Each scene shows the same named points in several views. A view is turned or mirrored, shifted and resized as a whole, has a little noise and may leave points out.
In the rows, 128 means zero.

Scene 1
View 1
sidag: [142 112  38 198  90 114  67 155 150 125  84 155 178 149 105 124 191  89
 159 102 105 201  76 106 130 123  71 170 121 132 117 156 159 173 129 112
 156 131 172  78  67 180]
nukeg: [112 147 103 164  91 114 116 142 140 126 119 161 134 111 109 126 155 114
 155 115  98 145 127 133 117 140  87 133  81 120 117 150 140 126 108 125
 129 169 138 122 106 141]
Duko: [122 148 101 141 168  99  94 135 132 138 144 169  76 106 133 120 140 116
 110 122 102 125 165  97 140 133 132 179  99  94 138 139 116  81 122 144
 140 142 110 136 139 143]
Bep: [100 155 145 126 153 108 125 120 122 154 166 164  53  89 120 124 138 129
 120 116 115  95 169 112 138 124 140 151  65  88 159 122 113  76 117 143
 132 167 107 138 148 137]
noz: [151 118  55 183 123 104  65 154 151 119  98 157 145 145 131 130 177 102
 130 104 110 181 109  91 132 116  93 182 116 114 125 145 144 146 142 121
 147 128 140  96  88 178]
nof: [121 127 113 150  97 114 113 120 127 168 115 155 121 131 105 130 181 116
 161  94 134 145  92 120 141 119  96 148  85 117 161 132 156 158 116 129
 144 159 149  88  99 152]
zuzo: [118 156 108 135 196  84  92 122 115 150 170 167  46  87 124 120 124 114
  93 114  97 123 188  95 151 130 158 194  97  72 140 139 102  60 135 158
 143 130  86 142 152 139]
zadus: [ 99 139 152 134  81 120 151 121 141 155 136 157  96 115 118 125 170 136
 147 113 138 104 112 135 124 131  97 114  61 117 152 120 147 132 107 126
 121 201 132 115 124 135]
fezu: [144 147  74 166 103 136  88 186 171  57  99 165 141 131 162 118 149 133
 112 135  96 139 142 107 104 148  62 129  99 139 101 134 148 131 128 107
 100 175 114 139 101 177]
rud: [110 153 118 144 153  99 106 134 133 135 154 168  58  86 125 120 132 129
 111 125  93 106 179 112 129 133 130 158  80  95 133 137 113  81 117 144
 130 162  96 155 143 141]
lokiv: [163 110  91 152 158 119  64 167 170  89 109 147 115 157 180 115 164 133
  94 123 141 140 110  64 148 108  95 176 109 117 155 108 145 128 161 127
 114 148 109 104  99 197]
tezi: [112 157  94 158 126 109 104 140 128 120 132 181 106  93 110 118 131 112
 125 125  75 134 160 124 123 153  95 154  84 104 110 158 125 101 109 134
 135 158 117 151 114 137]
View 2
Duko: [114 173 142 143 124 123  85 116 105 136  99  77  84 138 126  86 115 168
 118 148 109  94 149 128 186 112 127 149 122 131 145 110 112 136  91 151
 159 135 106 199 128 125]
zadus: [120 124 127 172 121 164 101 132 181 117 112 103 131 176 121  90 108 186
  93  97 185  95 159 140 160 111 113 152 122 118 192 122  95 142  87 144
 131  96 143 157 140 141]
sidag: [136  69 130  49 143  94 131 142 154 155 140 176 150  72  76 150  43 159
 165 177 185  92  79  75 166  87 125 183 151 111 172 156  70 140 152 136
 136 138 173 138 131  77]
nof: [123 106 123 124 121 136 118 126 164 121 122 132 154 144 112  98  93 170
 132 141 187  81 130 126 158  92 110 175 126 115 175 142  92 143 110 153
 140 122 145 153 148 126]
noz: [128 115 133  83 140 106 111 136 137 147 124 138 116  96  89 126  73 163
 142 165 153 100 112  85 178 109 127 161 149 124 160 135  81 130 133 138
 137 135 144 166 116  91]
zuzo: [116 186 150 149 117 116  74  98  83 144  98  68  62 149 144  84 133 166
 130 162  89  95 158 147 182 106 138 145 112 138 133 101 122 139  85 168
 170 151  83 215 136 120]
tezi: [146 152 137 166 121 108  71 132 129 128 113  91  79 145 110 108  82 181
 116 137 116 106 150 117 190 121 136 158 138 114 182 111 102 147  97 129
 150 112 120 185 121 109]
Bep: [108 172 132 176 119 149  86 112 126 128  92  75  97 168 136  77 139 173
 105 119 128  90 164 158 174 112 128 140 106 129 160 107 117 146  71 162
 155 124 101 199 142 139]
lokiv: [ 97 130 123  81 162 141 115 148 142 140 120 123 114  96  95 113 117 153
 104 130 171 110 131  73 200 129 110 127 150 133 152 145  73 112 131 139
 118 127 150 163 103 109]
nukeg: [144 131 129 154 121 130  91 144 156 118 125 114 100 142 102 114  72 182
 111 124 154 102 134 110 174 114 129 165 135 114 194 122  90 147 103 120
 140 105 140 168 129 111]
View 3
nukeg: [146 112 156 144 123 164 144 101 151 115 121 126 124  96 154 146 116 108
 125 137 165 123 144 135 147 129 122 151 135 162 137 164 145 111 116 152
 116 162 126 140 176 116]
zadus: [146 125 120 134 131 177 152 115 176 118  77 119 118  87 142 182 123  94
 110 140 157 159 135 152 158 115 150 174 151 145 120 163 123 116 147 193
 104 152 127 159 190 128]
rud: [125 111 139 139 174 151 169 120 170 146  91 119 125 141 166 179 143 142
  76 113 149 101 147 148 114 118 100 160 132 126 137 184 143 117 102 205
 100 150 157 148 129 147]
zuzo: [131 109 105 123 209 154 148 124 146 151  58 117 108 143 149 191 128 149
  83 104 128  76 166 137  99 159 134 148 122 122 168 170 154 142  93 212
  85 130 193 154 104 154]
Duko: [126 110 132 134 171 148 159 119 151 144  92 116 125 142 162 163 137 145
  94 118 136  78 157 136 105 137 107 138 127 124 157 180 156 126  94 195
  95 148 174 141 116 137]
fezu: [141 112 162 113 109 150 106 119 159 123 132 118 141  93 164  89 175 118
 144 129 154 111 138 147 139  98  97 105 132 128 123 193 141  73 101 139
 134 163 137 106 169  90]
sidag: [158 113 151 121 108 174  69  99  93 104 140 124 139  75 138  99  97 109
 206 160 151 118 166 113 140 164 152 100 142 187 167 144 164 111 103  89
 127 142 155 118 181  80]
tezi: [140 110 174 154 146 155 171 106 156 135 129 121 130 120 160 152 120 133
 101 129 166  93 149 141 120 123  97 150 132 144 146 170 145 104 103 167
 112 155 138 135 154 129]
nof: [154 124 114 129 139 182 122 111 137 110  91 120 124  89 137 160 108 101
 148 152 148 146 155 132 153 153 179 151 137 164 153 142 146 135 126 150
  97 135 140 151 172 121]
Bep: [129 112 118 139 181 164 176 115 178 147  64 121 115 134 152 197 126 136
  70 114 140 106 139 151 120 131 124 167 132 120 143 172 136 127 112 224
  91 150 152 162 132 152]
lokiv: [150 113 106  85 144 161  70 136 149 123  72 118 129  94 153 110 185 115
 159 115 112 108 165 142 121 144 156  85 119 109 143 191 157 107  93 169
 107 142 195 129 139 104]
View 4
zuzo: [128 137 106  77  99 169 148  87 139 125  73  89  83 113 114 144 115 134
 107 112  96 164  99 118 147  88 131 138 133 107 137 138 108 120 133 121
 124 154 120 125 173 173]
fezu: [152 133 177 114 175 169 119 152 115 133  91 121 167 109 119 129 142 121
 185  47 139  83 110  89  95 127 127  93 109 155 179 144 136 125 124  83
  77 149 110 136  76 112]
sidag: [127 137 115  70 189 165 130 130  99  89 124 144 194 112  66 117 145 123
 192  79  85  77  70  94 116 153 210 139  88 188 177 109 170 166 161  70
  64 141 104 120  64  84]
lokiv: [126 133 165  84 141 181 124 127 100 145 103  98 173  92 117  96 126 131
 176 121 110 121  86 119 105 109 147 103  99 166 166 151 159 125 132 102
 104 220 127 127 100 115]
rud: [151 133 140  96 127 163 145 102 139 124  69 100  97 115 122 136 139 132
 117  93 126 145 117 121 126 115 118 134 133 109 132 159 116 129 120 109
 109 145 116 129 151 158]
zadus: [176 128 177  93 167 158 151 100 143 106  81 115 128 117 104 116 189 157
 119 101 151 118 124 132 120 196 127 159 148 147  97 175 150 145 120 100
 105 151 118 125  93 111]
Duko: [139 133 128  88 118 169 142 105 132 126  81 104 113 112 110 138 118 129
 126  96 107 143 104 114 128 107 130 130 132 120 142 147 117 125 131 115
 109 155 119 122 147 161]
noz: [117 137 127  73 162 171 124 125 106 112 106 125 175 110  84 119 129 122
 175  95  90  98  73 100 122 134 185 122  88 173 170 126 156 144 155  81
  82 168 116 121  89 106]
tezi: [154 140 133  98 153 164 144 113 140 113  81 118 116 120 101 151 144 125
 136  62 121 116 118 104 125 128 139 130 131 122 143 135 125 134 133 110
  90 116 108 124 127 146]
nukeg: [142 136 131  79 168 150 137 115 125  99 103 125 148 115  86 121 158 135
 144  88 106 105  97 118 129 166 170 146 115 156 139 140 143 146 147  95
  84 136 103 116  87 107]

In a view up to two points have been moved. Name them for each view, in the order of its rows, or write none.
view 1: none
view 2: sidag, lokiv
view 3: zuzo
view 4: nukeg
